A landscape with many valleys, sampled at points; each row gives a point and its height.
A ball rolls from a point to the lowest of its 5 nearest points, and stops where none of them is lower. Distance is the straight distance between rows; heights are no part of it.
q157: [156 157 142 106 110 129 111 142 191 135 139  74  84  89 113  96 151 159
  71 155]  h=294
q843: [154 146 161 128 126 135 102 116 148 102 177  74 110 119 119 131 137 145
  78 122]  h=186
q266: [114 149 122  98 120 123 105 143 173 130 132  76 107  83 136  96 111 158
  91 172]  h=352
q376: [157 129 181 148 109 136 127 119 130  99 173 108 151  98 102 137 164 147
  43 128]  h=158
q19: [131 145 117 141 141 155 120  92 163 119 179  71  92 141 157 118 116 144
 113 120]  h=233
q392: [144 153 173 184 145 145 156 109 119 103 199 146 131 131 101 123 184 128
  71  92]  h=153
q653: [121 148 115 120 103 133 111 103 130 128 150  84 112 108 146 124 109 134
 115 139]  h=325
q943: [143 172 150  77 108 149 136 140 144 127 134 168 101  99  66  76 210 110
 158  80]  h=234
q11: [126  99 113  73 102  99 126 176 129 143  84 122 185 137 158 142  91 111
 164 153]  h=435
q605: [ 86 161 141 172 158 134 152 110 129  91 178 204 120 130 108 128 180 154
 103  70]  h=109
q880: [161 148 150 118 133 124  93 136 172 113 160  72  96 113 124 119 134 177
  53 149]  h=230
q934: [100 172 109 128 124 133 152  88 140 125 167 162 107 149 102 111 155 161
 140  75]  h=203
q184: [124 139 181 169 135 129 184 143 149  95 172 196 131 103  89  73 214 148
  84  83]  h=116
q977: [169 127 141  90 119 114 172 135 124 162  49 164 115 179  60 107 154  89
 181 105]  h=287
q535: [130 126  91 139 111 106 127 117  89 162  87 152 133 153 130 148 110 110
 176 131]  h=566
q330: [144 114 113  93  99 114 139 119 120 179 111 103 113 117 102 100 146 123
 186 133]  h=496
q473: [123 141  83 151 156 111 118 134  68 126  89 185 140 162  96 150 152 112
 145 129]  h=238
q265: [144 136 120 133 108  97 124 143  83 145  78 152 148 149  95 165 144  89
 145 131]  h=319
q583: [128 180 148 135 132 137 146 102 132 122 179 138 113 127  90 119 178 145
 107  71]  h=137
q553: [162 159 183 153 113 138 138 117 116 113 181 131 121  94  87 111 195 132
  81 101]  h=144
q451: [138 120 115 154 154 100 150 154  58 120  61 191 150 170  96 149 180 113
 126 149]  h=151
q783: [ 98 169 141 165 145 124 167 126 107  99 164 195 130 120  85 110 197 145
 102  87]  h=76
q200: [161 122 100 136 133 106 158 132  85 150  55 177 137 197 119 145 111 117
 169 139]  h=378
q932: [106  67 105 104 132 111 128 174 134 173  97 106 158  92 181 123  83 122
 172 164]  h=461
q193: [ 91  77 114 124 129 144 104 142 144 147 104 105 147  95 200 122  67 115
 175 144]  h=494
q652: [ 98 141  85 134 129 132 139  95 106 145 132 161 109 150 127 125 125 122
 175 103]  h=592
q527: [129 151 118 118 104 103 123 128  96 152 101 136 131 137  92 142 136 102
 153 128]  h=387
q113: [174 119 190 150 149 132 111 120 132  96 189  84 138 124 116 150 150 146
  62 106]  h=173
q433: [100 140  95 120 120 149 141  75 134 160 168 105  99 127 125 103 140 146
 160 110]  h=374
q398: [110  79 115 145 112 141 111 132 117 156 102 117 138 114 176 139  66 100
 191 134]  h=615
q494: [101  50 117 135 143 131 123 160 130 186 100 108 160  89 198 128  88 110
 187 152]  h=523
q294: [136 154 122 103 112 130 143 125 109 137 104 158 110 134  55  87 178 104
 166  91]  h=164
q658: [ 80 103 106  95 132 133  99 138 165 117 131 113 144  88 196 110  65 142
 120 160]  h=445
q191: [112 124  94 137 115 135 120 112 108 144 131 110 124 123 158 138  87 102
 171 124]  h=647
q628: [119 122  82 152 182 120 127 140  55 105  78 204 134 178 124 138 161 119
 150 133]  h=205
q882: [ 86  77 104  92 148 126 114 151 161 159 108 103 152  77 196  99  80 145
 150 165]  h=439
q801: [ 93  92 107 120 120 164  97 130 152 130 121  91 139  95 196 121  66 110
 149 137]  h=537
q15: [122 162 161 131 130 147 164 142 126 104 150 195 111  95  59  79 219 127
 116  84]  h=102
q218: [ 88 156 116 151 165 115 151 137  94 105 137 208 122 141  91 113 195 140
 118 102]  h=97
q504: [ 96 117  97  76 110 109 109 160 163 137 110 100 144  94 156 106  92 143
 120 176]  h=407
q936: [139  62 111 143 134 125 170 135  99 203 102 145 128 156 142 138  99 126
 213 139]  h=809
q317: [113 180 134 150 123 140 140 112 121 120 166 164 110 134  96 126 168 137
 121  84]  h=110
q704: [133 152 178 179 161 136 179 124 158  95 194 182 130 134  90 110 192 165
  90  63]  h=159
q198: [ 94 103 124 128 171 155 124 133 227 133 138  92 103  94 197 106  70 143
  88 173]  h=311
q830: [129 159 115 113 115 148 149  89 155 137 167  98  98 122 110  90 160 154
 140  95]  h=372
q264: [127 124  86 144 146 121 147 116  84 126  88 193 116 183 116 138 124 116
 167 126]  h=385
q536: [109 140 124 136 104 131  84 130 102  96 146 112 146 108 151 159  92 128
 117 124]  h=351
q250: [167 106 172 137 174 137  90 129 185  79 174  73 122 149 155 150 101 145
  73 142]  h=241
q110: [119 152 135 155 145 110 152 140  80 118 102 194 146 132  68 118 202 107
 114 138]  h=117
q228: [121 149 136  90 107 116  99 144 147 115 144  88 131 100 132 123 115 149
  86 152]  h=293
q546: [195 133 165 100 125 127 212 142 113 166  30 157 124 204  93 129 122 117
 144 120]  h=454
q324: [157 163 149  95 103 139 113 120 138 128 153  85  91  90  91  88 189 123
  99 120]  h=350
q174: [141 118 126 138 169 139 124 126 223 126 159  62  83 140 157 114  89 149
  85 167]  h=252
q596: [104 153 100 170 150 135 129 123  65 101 134 193 129 137 101 140 162 128
 125 111]  h=138
q190: [122 133 114 138 166 109 156 159  83 111  73 202 145 185  92 116 205 110
 138 134]  h=131
q418: [104 115  99 110 119 127 110 125 150 155 124  91 123  96 159 117  88 125
 158 161]  h=486
q216: [170 140 131 120 150 113 181 152  96 137  38 176 135 195  67 134 170 102
 137 127]  h=177
q947: [115 139 142 149 122 161  94 107 140  99 153  96 112 127 175 166  89 115
 121 113]  h=125
q348: [107 135 132 156 110 162  77 109  98  95 119 140 128 114 161 161  77 109
 138 117]  h=457
q820: [115 128 116  90  97 108  84 141 116 104 130 107 169  95 152 151 100 129
 114 139]  h=363
q766: [137 143 121 104  90 107 117 131 107 153 100 102 125 116  84 133 141 105
 146 137]  h=434
q242: [138 149 148 131 114 134  98 120 128 105 169  94 141 104 132 151 118 140
  82 129]  h=226
q638: [123  83 104  64 103  96 115 170 143 158  87 110 174 123 159 116 102 122
 156 168]  h=426
q296: [167 105 193 167 165 140 112 104 148  98 200  94 130 150 133 164 134 132
  67 113]  h=185
q676: [123 118 155 114 150 149  99 131 181  87 164  84 117 134 193 148  78 145
  90 146]  h=328
q85: [158 110 105 116 132 112 179 124  96 168  72 178 120 198 110 129 128 123
 189 121]  h=565
q520: [104 121 145 122 137 160  95 130 173  81 144  91 128 115 197 137  60 133
 105 132]  h=417
q260: [165  93 128 116 101 106 178 141 113 187  66 125 136 165 118 133 115 110
 174 148]  h=547
q626: [159 133 121 134 140 105 166 151  87 133  48 172 137 197  95 154 146  98
 151 143]  h=227
q994: [109 159 102 129 134 107 152 129 101 130 117 195 126 156  78 113 173 137
 146  98]  h=60
q573: [167  73 189 138 185 147  84 122 164  65 175  81 134 156 153 168  94 128
  79 136]  h=247
q847: [121 130 151 143  98 121 110 123  99  95 163 129 166  90 127 158 135 135
  75 126]  h=191
q898: [ 79  94 114 112 108 152  91 142 138 109 105 118 152  98 204 126  65 119
 162 131]  h=468
q37: [127 146 150 163 121 139 122 109  94 110 169 140 136 109 120 155 145 138
  91 114]  h=156
q939: [104 131 112 132 126 142 116 103 146 148 157  81 102 100 169 124  92 127
 145 140]  h=353
q445: [135 114 140 148 165 156 115 120 214 114 162  67  83 142 181 119  80 140
  96 161]  h=243
q905: [135 165 152 145 103 123 130 127 102 126 151 146 124 105  76 126 181 118
  96 108]  h=136
q791: [116 123  96 108 114 120 125 115 164 154 130  69 100  92 150 104 112 141
 131 156]  h=422
q584: [107 121  96 115  99 121 101 127 119 120 113 110 148  98 168 151  80 117
 145 136]  h=465
q537: [166 118 115 126 101  92 162 148 103 159  61 148 156 172 108 160 116  99
 163 146]  h=375
q133: [147 117 107 115 114 110 163 124 103 174  83 159 126 168  97 124 128 102
 173 133]  h=506
q848: [128  94 111  93 104  95 131 142 138 177  86  87 143 109 128 112 110 112
 159 163]  h=455
q434: [137  85 113 124 129 125 191 114 105 192 101 167 126 170 111 127 106 138
 222 127]  h=738
q367: [104 147  99 171 132 142 102 106  71 110 117 176 119 140 132 154 121 113
 139 119]  h=344
q153: [ 85  75 112  90 119 130 107 169 138 128 101 126 177 106 192 115  68 123
 168 156]  h=441
q339: [174  82 188 147 149 136  99 123 151  81 187  87 151 124 131 165 118 150
  43 127]  h=201
q774: [150 131 179 171 134 135 118 109 123  94 186 115 141 129 134 166 145 137
  69 106]  h=174
q343: [138 156 149 150 136 145 113  93 132 101 177  96 120 127 139 143 128 138
 105 109]  h=193
q582: [132 137 142 106 136 124  99 136 184 111 155  69 115 122 153 125  96 165
  71 158]  h=281
q236: [141 154 123  85 103 139 142 105 139 164 126 128  96 115  81  79 173 132
 168 102]  h=380
q690: [132 132 123 128 151 140 110 124 200 119 158  71  94 115 155 128  86 157
  92 160]  h=181
q586: [129 135 113 142  99 110 102 142  77 111  94 166 162 121 116 164 118 107
 129 134]  h=382
q340: [130  99 100 116 104 109 128 141 118 158  89 121 146 125 149 155  80  98
 169 150]  h=501

Where does a ball stop that starts at each point below?
q228: q783
q85: q994
q848: q690
q791: q783
q820: q783
q936: q994
q250: q783
q546: q994
